A landscape with many valleys, sampled at points; each row gives a point and its height.
From any point a ball rolls to the lowest of the 2 points nearest to it. It stops when none of these is lower. Distance is the straight distance between rows; heights are no part of it.
(750) h=44.7: [  6 -15 -10  -2  22   0 -27 -16  -8  23  28 -21  15  17 -17  -2  -4 -16
  13 -22  -4]
(580) h=26.1: [  3  -6   2   3 -18  21  27  14  -7 -12 -13  -7 -17 -14  19  -7   2  17
 -14  11  29]
(154) h=40.6: [-12  -6  -6  12  18  -6 -19 -20 -11  23   2   0 -13   8  -6   5   5 -22
  -4 -16   5]
(819) h=60.4: [ 22  -7 -10 -12  18 -29   6   7  -2  -2  22   1  -5 -19  -6  -2 -26  13
  21  -8   0]
(345) h=67.4: [ -9  15   8 -20  -3 -14  13  23  19 -27  13  -5  -3  -4  -4  -9   1   9
   9  -5  -8]
(14) h=55.8: [ -1 -10   4 -20   0 -18   6  10  -2  -1   3   9 -29 -15   7   0  -4   1
 -10  19  15]
(364) h=25.1: [  0 -18   4  17  -3  -1  20  17  -8 -10   5   5  -5   9 -17  29  -8  16
   7   7  10]
(596) h=87.8: [  4  22  23   6   3   1  17  10   4  -8 -17   1 -17 -13   3  -7 -10   3
 -17 -16 -11]
(239) h=63.0: [  6 -19 -13 -15  30 -20  14  11   5   6  14 -11  -8   2 -15  -3 -11  13
  25 -18 -13]
(234) h=41.1: [  4 -20 -30  15  26   5 -23 -15   4  12   6 -18   4  15  -9  -5   7  -9
   9 -21 -16]
(792) h=52.3: [-13 -18   9  -5  27  -5 -16   9   0  31  13  10  24 -10 -20  24 -11  -3
   7  -5   4]
(647) h=42.4: [ 20  -3  24 -30 -11 -15   4   6  -9   0  28  19  24   5 -38   6  -9   2
   9   2   9]
(595) h=35.6: [-24  -6  20 -14  -3   3  -5 -22   3   6 -20   3  19  28   5 -16  19 -12
 -11  -8   5]
(513) h=84.7: [ 21  -2  10   3 -16 -13  11 -11   0   3 -13 -19  10  40   3 -28  -5  22
  -1 -14   7]
(86) h=42.5: [ -5  -6 -29  22  12  12 -24 -29  14   3  -8 -18  17  12  -1 -10  18 -22
  -4  -6  -1]
(520) h=36.6: [  9  15  12  -3   6   9  -7  -7   5   2  -7 -17  11  23 -15  -9  13 -14
   2 -29 -24]
(77) h=50.2: [-18   1 -16  20  11   9  -6 -19  10   0 -20  24  -4   2   2  13  -3 -14
  -6  -3  -8]
(891) h=42.2: [ 32  22  -1  27 -10   3  -7 -11  -3   4 -12 -16  -1  -7  21 -29 -27  19
 -16  -3  -7]
(715) h=43.4: [  0  20 -16   3 -11   0 -11 -14 -21  -1  16   0 -20 -15  22   3 -11  -1
  -9  10  15]
(922) h=84.3: [ 31   2  15 -11 -15  -4  15   2  -3   5   8 -15   4  34 -17  -9  -2  13
   6  -5   8]
(572) h=55.4: [ 34  -5  21   9  -9  13  26  27  -3  -6 -26  -2  -1 -15  -3   5  -3  12
   4   5 -15]
(530) h=86.8: [ -9  18  17  11  -7   2   8  -1 -19  -2 -10   9 -11  -2  10   4 -15   0
 -27 -11  11]
(732) h=53.3: [ -1  -5 -16   7   5  -9   6  -4  11  -4 -18  20 -11   4  -5  14  -5  -5
  10   5  -2]
(134) h=56.4: [ -6 -26 -25   5  16  -4   5  -3  14  -2  -7   4  -7  -5  -2   5  -7  14
  22   5 -15]
(622) h=32.7: [-14  18  14 -19   8   9 -16  22  -7   4   5  -3  20 -15 -10  -2  10 -19
  -3  -7 -23]
(209) h=15.0: [ 31  -2  14  16 -11  15  13  20 -11  -1  -5 -12 -22 -20  11   1 -11  19
 -18  14  23]
(117) h=39.9: [ 22  18  10  14 -10  -2  -4  17   3   2  -4 -17 -14  -6  24 -26 -22  10
 -28  -4   3]
(1001) h=85.8: [ -3  15  -3  15 -13   3  20  -4  -4 -14 -14   1 -11  11  14  -7 -11  21
 -21 -14  16]
(1041) h=25.8: [ 14   7  12 -13 -18  25   3  -1 -15  11   3 -16 -17 -18  24 -11   8  -3
  -7  19  13]
(690) h=44.6: [ -5  -7  -4   3  12 -22 -20 -14  -2  21 -12  21   0  18   3   4  14 -37
   3  -4  -7]
(142) h=51.5: [ -6  -5 -35   9  -8  11  -7 -14  -7  -5  10  -5 -16 -15  15  12  -4  -7
  -1  18  16]
(791) h=55.3: [ -2  10  -8   2  -7   3 -20 -21 -14   4 -25  21   8 -25  19  -5   9 -27
 -17  17 -14]
(67) h=31.1: [ -8  10  27 -11   0  -8   6 -18   2   5  -6   1  20  31  -7 -21   1  10
  -9 -17  -2]
(1052) h=31.4: [  2  -3  15  13 -16  24  21  11 -14  -3  -6  -2   0  12 -18  38   5   8
   8   9  11]
(654) h=81.5: [-11   7 -20  -3   8   0 -17  -9  15   3  16 -12 -15  24   1  -5  21 -16
   4 -12  -9]
(900) h=39.6: [-10  -5 -14   5   6   9 -24 -17  -4  -3 -13  -3  21  -5   9  -8  23 -15
  -2   2  -8]
(455) h=46.9: [ 15   2  38 -28 -17 -11   9  13   5  -6   1  21  16  -1 -25  10  -6  -9
   4  11  -6]
(339) h=45.7: [-14 -23  -2  -3  20  -6  -5  13 -11  19   4   9  -6 -19 -10  27  -9  -1
  10  -4   2]
(456) h=42.3: [-14 -15 -16  -3   6  10  18 -21  17  -7 -20  -3  -6  18  15 -26  12  17
  -1  -6   0]
(424) h=80.3: [-20  13 -22  -4  19  10 -13  -6   7  -1   7   1 -24  -3  10  -6  14 -12
 -15  -9  -2]
(5) h=44.9: [-11 -27 -15   7   3  -6  11 -13   8  14 -15   0  -3  20   4  -6  10  17
  -1  -3  15]
(453) h=83.7: [ 23   7  13 -17 -12 -19   3 -10   5   7  14   7   6  21  -3  -4  -5 -11
  10   2   2]
(445) h=82.6: [ 15   9 -12 -22  -3 -18  -2  -7  16   3  11  -9 -12  27   7 -13  12 -19
  12   3  -1]
(1040) h=61.6: [ 10 -11   8 -10 -15  -3   8   8  -4 -13  -7  -6  22 -14   5 -12  -8  30
   3   2   1]
(260) h=63.9: [-12   1  -3  11 -29  10   4  -6  -3 -20  -4   8  23  -6   6  20   8 -10
  14  27   7]
(150) h=58.7: [ -9  -8 -34   3   0  15   5  -7  28 -17 -11   1   5   0   9  -3   9  15
  17  13  -9]
(529) h=68.7: [-10  18  -5 -14  10  -8   4  14  15 -16  21  -9  15  -3 -10 -22  -7   9
  15 -17 -22]
(435) h=39.7: [-30 -21   1   5   1  19  11 -30  10   3 -32   6   7  14   9 -22  19   0
 -15 -10   6]
(333) h=39.1: [ -4  -6 -16  14  15  10  -6 -18   0   2   9 -30  19   7 -11 -27   8   7
   7 -30 -14]
(479) h=37.5: [ 10  -5  10 -18  -2  -7   1   8  -1  -5  29   4  24  16 -37  14  -1 -14
  26  -2   4]
(135) h=37.3: [ -8   0   3  20  20 -11  -8 -21  -1  15   1  -3  -4  33 -14  -7  -2  -4
 -10 -30   3]
(945) h=34.5: [ -8  13  10   4   7  -5   7  -2   5  -1   2   1  19  23 -14   5   0   4
  13 -16 -13]
(41) h=27.1: [-17  33   7   0   6  -5 -20  10  -3   5   8   7   2  -4  -7   9   7 -35
  -3  -9 -17]
(971) h=47.9: [ 10   0 -39  22   2   7 -12 -28   4 -19 -12  13 -14  -2  21  -3   0   6
  -7   3   0]
(3) h=67.1: [-16   2 -29  17 -12   9 -14   6   1  -9  -3   9  26  -8  -1  24   8 -17
   8  25   5]
(503) h=40.0: [ 42 -21  22   4  -6 -22  15  23  -6 -11  -1   5 -22 -22   0   7 -17  12
  -8  27   9]
(609) h=57.3: [ 12 -18 -14  -4   2   1 -10   0 -18  10  10 -18   6 -18   4  -8  -7  28
   7  10  13]
(684) h=74.7: [-34  -5 -19  11   9  -6 -19  -2   5  15   0  18   0 -17  10  12   5 -29
 -10  12  13]
(745) h=36.7: [ -1   0   9 -11   7  14 -16  -1  -8   3 -10  -8  16 -11   7 -11  16 -14
   1  -5 -22]
(102) h=63.1: [ 21 -20  14  -5 -10 -14  20  24 -17  -1 -23   2  11  -1   6  -7 -18  36
 -10   1   8]
(178) h=51.1: [-31 -15   0  13  23  -4 -15   2  14  23   7   5  26  -9  -8   4  -6   4
  10 -13  -4]
(367) h=34.4: [ -9   1  24   4   4 -17   8 -13  -9  15  -3   2   7  47  -9  -7  -2   9
 -11 -28  17]
(227) h=50.9: [ 18   4  30 -26  -3  -4   3  19   2   3  -4  10 -12  -4 -10  -3   2   5
  -1   9 -13]
(44) h=44.8: [ 19  11 -14  22  -1   8  -9 -23  -6  -7 -14   0 -12 -16  17 -13 -15   6
 -16  -8  -5]
(324) h=35.2: [-14 -10  12 -10 -11  20  23  21 -10  -3  -1   2 -11   5   2   7  13  22
 -15   6  32]
(432) h=88.6: [  8  22  16   9  -2  17  16  24   8 -13   3  -1 -18 -22   8   3  -9  -1
   0   0  -7]
(634) h=35.4: [ -3 -18  21   1   7 -11  11  21 -19   3  11  11  -2 -15 -27  29 -10  11
   3   7  12]
(581) h=28.7: [ 33  -8   7  18  -4   3  14  14 -14  -8  -3  -1 -32 -27   6  24 -15   0
  -4  19   3]
(126) h=85.1: [ 17  -3   1  11   1  -9  15  -4  -7  -8 -22   4  -6  20   2 -12  -7  23
   0  -6   2]
(372) h=45.4: [ -4   6   9 -26  -2   6  -4  11 -12  -1   8  -1 -31 -29  23  -1  -1   2
  -7  20  16]
(478) h=56.6: [  6   8  16  -1 -13  21  20  10  -6 -14 -25  -3  13  -3  -7   6   1  12
  11  -5 -14]
(472) h=71.0: [-25   0 -22  23  -5 -11 -12  -3  10  17  -1  29  23  -6  -1  27   3 -32
   3  28  13]
(653) h=37.8: [  7  16  -1  10  22  10  -9 -20   7  -5   5 -27  -3  16  -8 -20  10  -4
  -8 -34 -19]
(1021) h=49.1: [-23 -18  -1 -14  -1   1   9  14  10 -12  10   6   9 -12  -9  14   2  10
  13  13  14]
(232) h=59.1: [  8  25  32  -8 -28   5   9  10   2  -7  18  -4  15  11  -8   0   0   7
   1   5   4]
(356) h=29.1: [  2  15   6 -32   0  -7  -8  12   5  14  40   1   9  14 -21   9   6 -23
  11   0  -5]
(437) h=47.7: [-21  -4 -10  27  14  -6 -19 -27  13  15 -19  21   8   7  -4   8  14 -32
 -12  -5 -10]
(235) h=77.9: [-42   0 -34   2  23  -1 -17 -11  17   2   6  18 -14  -1  13   4   8 -25
 -10   9  -1]
(464) h=53.1: [-11  -7 -15  -9   1 -10 -11   0  -2   1  24 -19  -4  -2   0  -6  -7  15
  13   4   8]
(33) h=55.6: [  0 -21   3 -13   5 -22   2  11   4 -11  18   2   7 -23  -5   9 -10   1
  22  12   4]
(386) h=57.8: [  9   5  38  -4 -28  11  11  14   0 -17  -3  -4  27  -2 -12   7   8  18
  10   4 -11]
(376) h=61.5: [ -2  36  22 -15 -15   1  -5  19  11  -6  19  -1  -2  -2  -3   5   2 -16
   1   6   0]
(973) h=60.8: [ -4   6 -25   2 -19  14   2 -11   9 -26  -8   9   7 -15   7   7   5  -1
   9  17 -14]
(425) h=35.3: [  8  12   2  -2 -12   2 -10   3 -13  10  12 -18 -14  -2  21 -16 -10  14
 -17   8  20]
(354) h=64.7: [  4  32  14 -12 -20 -14   7   8  18 -26  13   4 -15  -4   7  -5  -6  -7
   0   4  -3]
(151) h=53.4: [  9  -3 -38  20  -7  -1   5 -17   2 -20  -2  14 -35 -10  14  17  -7   7
  -1  23  10]
(731) h=60.0: [ 19 -14  -7   2 -11  15  13  10 -13  -9  -3 -23  12 -31   5  -7 -11  33
   4  13  -2]
(61) h=13.0: [-19  17  -7 -12  10 -13 -20  18   0  15  32  10   6   2 -17  19   0 -28
   8   0  -1]
(800) h=41.7: [-30 -24  16 -12   0  10  14  20   5   1   5   3   0   4 -11   4   5  32
  -5  -1  16]
(919) h=57.7: [ -9   3  -4  -4  10   2 -12 -20  -8   1 -40  25  13  -9  17 -16  17 -29
 -14  -1 -27]
(477) h=89.9: [ -2  21 -10  12  -4  36  -6 -15   1  -4   3 -25   3  15   1   4  20 -10
   2 -15 -11]
(661) h=89.4: [  6  19  -2   7  -6  16  -2   2  -4  -5   6 -13 -12  -3   5   8   4  -5
   2   3 -12]
(542) h=50.7: [  0  15  -4  -8 -15  -3 -16  -9 -10   2   1   7  -2 -16  26   0   1 -19
  -6  20   0]
(566) h=49.0: [ -5  -7  -5  -4  15  -4 -12   5 -14  19  27 -20  -4  12  -8  -3   1   7
   3 -14   6]
(80) h=47.8: [-26 -31  -5  20  15   0  -3 -13  12  24 -13   4  15   7   0   0   3   4
  -7 -12   8]
(210) h=53.5: [ 26  -5  13 -17  -1   3  13  11  -1   7 -27   7 -10  -7   2   1   4  -5
  10   9 -26]
(640) h=46.8: [ 28 -13  10 -10  -1 -30  17  22  10  -9   5  11 -34  -9   4   2  -8   7
   0  12   8]

Call two points neighbours if one is among the 2 nearest of the other. Go from one point of each pair to the other, from neighbour to neighbour, staying as low as possible. Name the highest point that can't be avoided.
(364) and (209): (919)
(209) and (425): (14)
(67) and (61): (86)
(364) and (67): (792)

For each start below, name the point where the ball stops.
(345): (61)
(126): (67)
(210): (61)
(472): (67)
(819): (209)
(239): (67)
(178): (67)
